Each row is a point on a tangle of strands that fork and nearly touch. The rows are in no order.
(in the rows, 128 means zero)
Points whose rows are less than 92 apart are linked; no others are. Some points are linked to none.
Lub: [101 115 133 104  96 164  98 132 129  63 110 127  81 107 142 205 105  92
 143  80]
pev: [116 116 124  95 159 143 136 121  95  68 125 130 101 116  54 161  94 105
 135 135]
ruvu: [118 114 163 122 147 175 148 168 121 114 108 175 168 144 106 163 125 123
 136 133]
ger: [125 113 106 151 107 123 101 128 198 174 134  95 109 118 143  66 141 122
 107 136]
Bemaz: [117  92 116 153  81 127 110 151 136 113  86 108  60 129 105 165  72  71
  93 129]
mulod: [117 113 114 133 198 106 146 137 122 143 100 129 100 133  47 104 109 125
 103 176]
zede: [122 129 159  95 171 172 142 143 113  96 130 158 165 127  88 159 135 138
 163 131]
nid: [103 120 136 133 120 160  99 134 138 105 143  88 126 155 134 160 124 123
 171  89]
bof: [130 108 165 121 128 162 167 177 103 113  95 186 164 165  95 170  96  97
 112 149]
bufid: [ 97 119 110 139  85 154  86 149 156 128  92  84  70 128 132 150  99  88
  91 125]
Pigi: [121 132 117 109 188 134 129 110 139 123 111 168 121  78 102 109 134 122
  87 161]
Bap: [124 140 137  72 221 173 120 129 142 130 124 166 165  85 115 140 160 149
 132 154]
dudak: [103  96 167 166 164 136 140 141 150 131 119 178 137 116 137 123 165 167
 161 108]
kida: [187 167 115 102  80 119 116  97  93 156 152 100 215 143 195  77 121 127
  98 136]
gasi: [172 113 131 152  98 104 148 135  87 126 107 160 142 146  95 146  77  85
  79 143]
zuri: [112 130 105  84 171 122 119 101 142 128 195  55 113 131 125  95 146 162
 203 145]
vuzur: [137 112 131 136 103 112 139 115 107 101 111 173 127 122 112 152  98  93
  98 123]
tov: [142 104 101 142  71  89 112  92 152  99 141 134  67  82 151 128 108  98
 107 108]
lenu: [104 127  93 102 134 104 119  76 129  90 140 110  48  78 121 101 114 124
 122 132]
fal: [133 166  97  97 134 152  96 126 159 125 145 137 118  68 189 156 165 121
 148 131]
funor: [176 105 109 141 127 162  96 163 150 133 159  74 172 153  99 142 107  95
 117 165]
nilur: [124 122 162 133 114 161 171 180 106 156  68 200 135 163 127 171 107 103
  84 138]
zeduv: [132 114 162 146 170 116 147 132 118 121 171 109 176 122 117 122 171 195
 196 139]
ler: [143 162 118 111 108 150 104 123 127 134 137 109 181 154 157 125 128 114
 103 119]
zitu: [102 120 130  86 176 142 125 114  96  77 150 122  86 102  70 157 114 126
 176 113]
Fof: [133 100 131 166 158  94 164 146 125 146  98 143  91 157  60 114 110 133
 116 162]
betar: [134 143 138 141 100 159 100 147 135 139 116 125 183 160 165 152 127 117
 108 110]
Pon: [100 134 169  74 167 168 147 140 100  86 121 172 139 127  95 159 149 136
 181 106]
raf: [119 131 122 101 176 141 105 116 168 152 181  61 144 133 134  85 155 164
 175 149]
kudiv: [181 143 106 140 109 103 127  95 132 145 149 171 157  96 164  79 144 127
  93 137]
gad: [143 129 152 178  72  78 161 137 102 176 128  58 176 173 158  72 135 159
 116 145]
nezet: [127 118  97 119 100  90 125  79 143  92 143 122  65  91 133  99 113 112
 112 125]
tulad: [142 145  90  90 137 133 121 105 113 106 138 106 133 118  95 126  98  93
  86 162]
kula: [113 160 135 101 149 142 149 135  81 113  94 140 153 172  86 148 104 110
 103 138]
romap: [ 75 135 100 111 102 162  91 129 144 112  94  74  59 123 120 131  98  99
  95 131]
vemu: [106 130 139 110 144 143 147 126  85  86 110 142 129 154  65 160  91 105
 127 126]
sib: [144 138 126 115 153 201  76 164 171 141 156  96 180 132 136 164 140 114
 125 146]
pugok: [180  98 129 171 105 140 103 160 143 151 150 103 177 142 119 129 112 107
 109 154]
zitef: [141 126 139 140 100 153 100 144 163 122 155 130 147 119 189 180 152 135
 169  98]
zeri: [ 98 114 135 141  88 153  79 138 160 113 132  65 122 163 165 161 126 122
 163  76]
vez: [115 161 152  54 161 148 150 125 102  87 111 193 118  89 118 160 170 131
 175 106]
sira: [108 132 113 125 142  66 155  69 106  94 142 156  87 108 117  87 139 151
 155  99]
Tise: [103 115 164 156 172  96 156 115  97 114 151 118 152 137 108  87 171 197
 180 124]
pefi: [126 109 150 130  95 118 138 116 116  84 117 175 126 121 149 170 114 110
 137  84]
zuleb: [171 160 123 141 137 118 156 141  98 198  86 170 149 152 125 103 126 127
  50 170]
zosat: [127  88 124 165 110 128 130 156 124 119  92 131  73 137  85 166  83  80
  99 139]
Golad: [136 149 107 111 110 154  86 144 166 120 151 121 121  87 204 182 163 115
 173 111]
togor: [122 121 126 157 145 114 110 123 185 145 164 125 121 105 168  94 177 170
 173 110]
fimif: [109 114 123 156 128 117 105 120 198 165 156  98 120 119 157  63 163 161
 147 124]
fud: [158 177 128 114 139 144 157 139  78 180  79 167 160 155 120 133 107 108
  48 164]
Zul: [166 136 100 135 118  99 126  93 144 137 158 164 125  77 168 109 147 126
 114 130]
sok: [155 111 106 164  80 126  98 130 174 163 132 109 127 115 159  96 126  96
  97 129]
riv: [127  91 174 170 152 134 139 147 145 126 155 145 156 113 136 134 170 180
 191 123]
lilo: [187 105 133 178 126 121 136 151 119 145 140 161 179 128 109 120 116 114
  98 166]
Dimo: [160 131 133 115  65 128  95 141 131 103 159  81 177 140 194 195 103 115
 162  87]
Fime: [107 139 152 129 148 100 164 117  58  95 145  88 173 177  83 105 128 171
 161 125]
zole: [141 112 133 155 157 131 112 153 164 164 155  96 181 145 123  95 149 157
 138 161]
redom: [120 124 133 161 154 160 115 157 163 165  89 184 126 105 138 124 141 116
  81 147]
Muget: [116 132 105 129 160 109 134 120 121 138 101 149  90 108  92 100 112 110
  71 167]
Kasu: [175 153 113  88  78 123 102 134 114 111 170  93 178 128 200 194 116 105
 174 105]
lib: [126 121 135 105  92 131 118 122 127  70 120 151 100  99 154 204 114  96
 149  79]
Noguv: [ 63 101 163 137 130 131 127 127  99  97 136 129  88 138 107 146 131 150
 199  53]
vubek: [ 68 101 143 155 127 108 137 118 102 111 121 122  74 154 103 115 133 141
 171  74]
pil: [ 94 125 120 147 148  73 151  83 119 116 118 165  78 110 112  73 147 145
 129 101]
kuvom: [166 141  93 125 112 101 130 103 132 123 147 184 110  51 180 144 142 109
 125 133]
tabi: [130 121 154 133 128 179 118 161 145 123 116 159 172 136 140 171 134 111
 128 123]
tet: [131 144 126 149  94  80 172 118 118 187 132  71 153 179 125  37 135 165
 113 160]
Tob: [126 143 147 136 117 157 151 162 118 178  58 191 126 151 150 153 116 100
  62 134]
Vab: [118  82 100 161  96 100 125 130 167 135 132  70  74 136  87  97 106 110
 122 141]
Mema: [124  94 141 148 132 143 149 166 117 116  87 153  93 147  65 175  83  83
 107 159]
kan: [122 163 104  84 145 116 142  83 109  88 115 186  96  60 139 136 141 126
 113 118]
kam: [148 148 113 135  96  77 181 120 126 198 124  71 123 185 110  59 111 154
 101 161]
fefis: [102 107 121 145 101 111 106 110 157 117 166  87 101 136 165 123 150 155
 196  80]
Gevu: [ 81 108 138 170 128  93 143 112 123 129  96 158  72 138 111 102 133 140
 139  93]
piv: [112 122 127 105 180 124 131 110 115  93 155 127  94 105  89 133 144 148
 192 111]
Bur: [158 131 158 158 117  98 180 149 104 191  88 136 108 181 107 126 112 162
  83 152]
moz: [ 92 118 180  94 133 159 156 144 102  83 115 186 139 137 118 152 154 150
 196  73]
diz: [117 125 120 123 180 149 100 140 172 162 159  70 175 145 126  90 152 162
 147 154]
tasov: [146 130 120 131  50  79 131  92 128 154 144  91 161 151 188  63 119 134
 117 110]
navof: [102 159 117 145 117 112 136 118 130 163  78 160  99 133 151  96 135 119
  74 115]
vala: [143 158 138 142 102  80 179 126  97 179  82 115  91 195 111 115 104 150
  75 135]
Mif: [116 117 144 142 149  75 165  90  93  92 159 145 122 121 105  98 147 177
 179 112]
tibiv: [143 157 136 105 166 192  90 156 160 144 152 117 200 118 158 164 160 144
 145 139]
degi: [121 118 129 112 160 173 101 144 137 107 160  89 146 142 103 162 120 129
 170 126]
Sodo: [160 167 113 117  91  75 178 110 100 192  97  90 112 189 112  83  99 139
  69 153]
bet: [151 102 157 190  83  75 150 136 116 147 151  76 177 157 132  79 131 158
 125 145]
Fisar: [ 85 123 170 134 136 135 145 119 120 111 114 186 118 122 140 135 157 157
 164  83]
kesu: [106 113 125 152 124 107 113 113 154 118 154 127  90 113 153 115 160 159
 189  79]
Sak: [150 145 136  96 190 180 107 152 155 138 149 149 189  96 143 163 174 151
 153 153]
suro: [ 85 134  93  91 152 134  97  90 142 107 132 119  47  61 144 103 141 146
 121 135]
mefu: [142 105 151 176 144 114 169 171 118 164  98 144 104 174  79 138 107 138
 104 162]
Vemi: [120 144  93  89 157 137 100 110 153 116 148 123  85  60 154 129 152 132
 138 145]
Pipab: [105 126 118 102 187 109 123 103 118 114 170  97 107 120  99 104 142 167
 189 122]
luv: [105 121 129 137  69 134  86 124 172 127 156  59 126 154 189 126 136 137
 165  73]
vobe: [153  99 103 146  55 103  98 115 160 128 130 109 103 110 164 119 101  92
  95 105]
rida: [133 167 140 108 142 140 169 146  77 145  80 157 151 177  87 146 101 108
  82 156]
tofe: [156 153 103 103 109  96 142  98 117  95 130 201 107  58 167 160 145 111
 133 115]
puba: [118 169 128  54 150 144 151 106  99  80 110 194 112  72 132 155 148 120
 141 113]
Kogot: [122 154 111  86 204 153 114 104 132 127 119 160 142  75 121 117 147 135
  99 155]
nok: [157 104 142 150  75 135 104 147 145 107 157 107 163 134 173 187 121 119
 160  95]
Fazu: [150 102 123 172 115  99 131 135 157 168 161  87 158 151 126  67 137 154
 132 153]
Mefiz: [100 158 104 107 142 134 138 121 108 138  80 122  84 136  98 120 106 103
  71 147]
Metib: [147 119 113 118 157 175  87 157 166 123 173  79 163 126 112 155 124 110
 135 161]
rerin: [ 87 165  92  95 112 144 113 123 108 125  85  98  71 125 118 114  89  98
  57 148]
vavif: [177 165 112 102 105 149 106 117 105 145 152 102 209 146 169 106 122 118
  97 136]
gel: [137 171 137 149 104 121 136 132  96 191 111 119 194 167 173  76 152 154
  83 138]
ditod: [181 102 136 177  99 108 146 159 105 153 108 154 148 152 108 144  89  96
  93 149]

Follow the links from the first point to the second, and from the first to the third. Name the last point that the two ways share.
Gevu; puba; nilur | Pon
bof; Tise; tofe | Pon
betar; Pon; nilur | ruvu
lilo; mefu; nid | Metib
funor; zosat; Fof | Muget

A fork is a point with three links. Follow the links from the first point to the second and name the forks in between, in order.
moz; Tob | Pon ruvu
Fof; sib | Muget
Mefiz; nid | Muget Metib
gasi; kesu | Metib
nilur; Mif | ruvu Pon
ruvu; kudiv | Pon
zede; vavif | ruvu
degi; Bur | Metib Muget
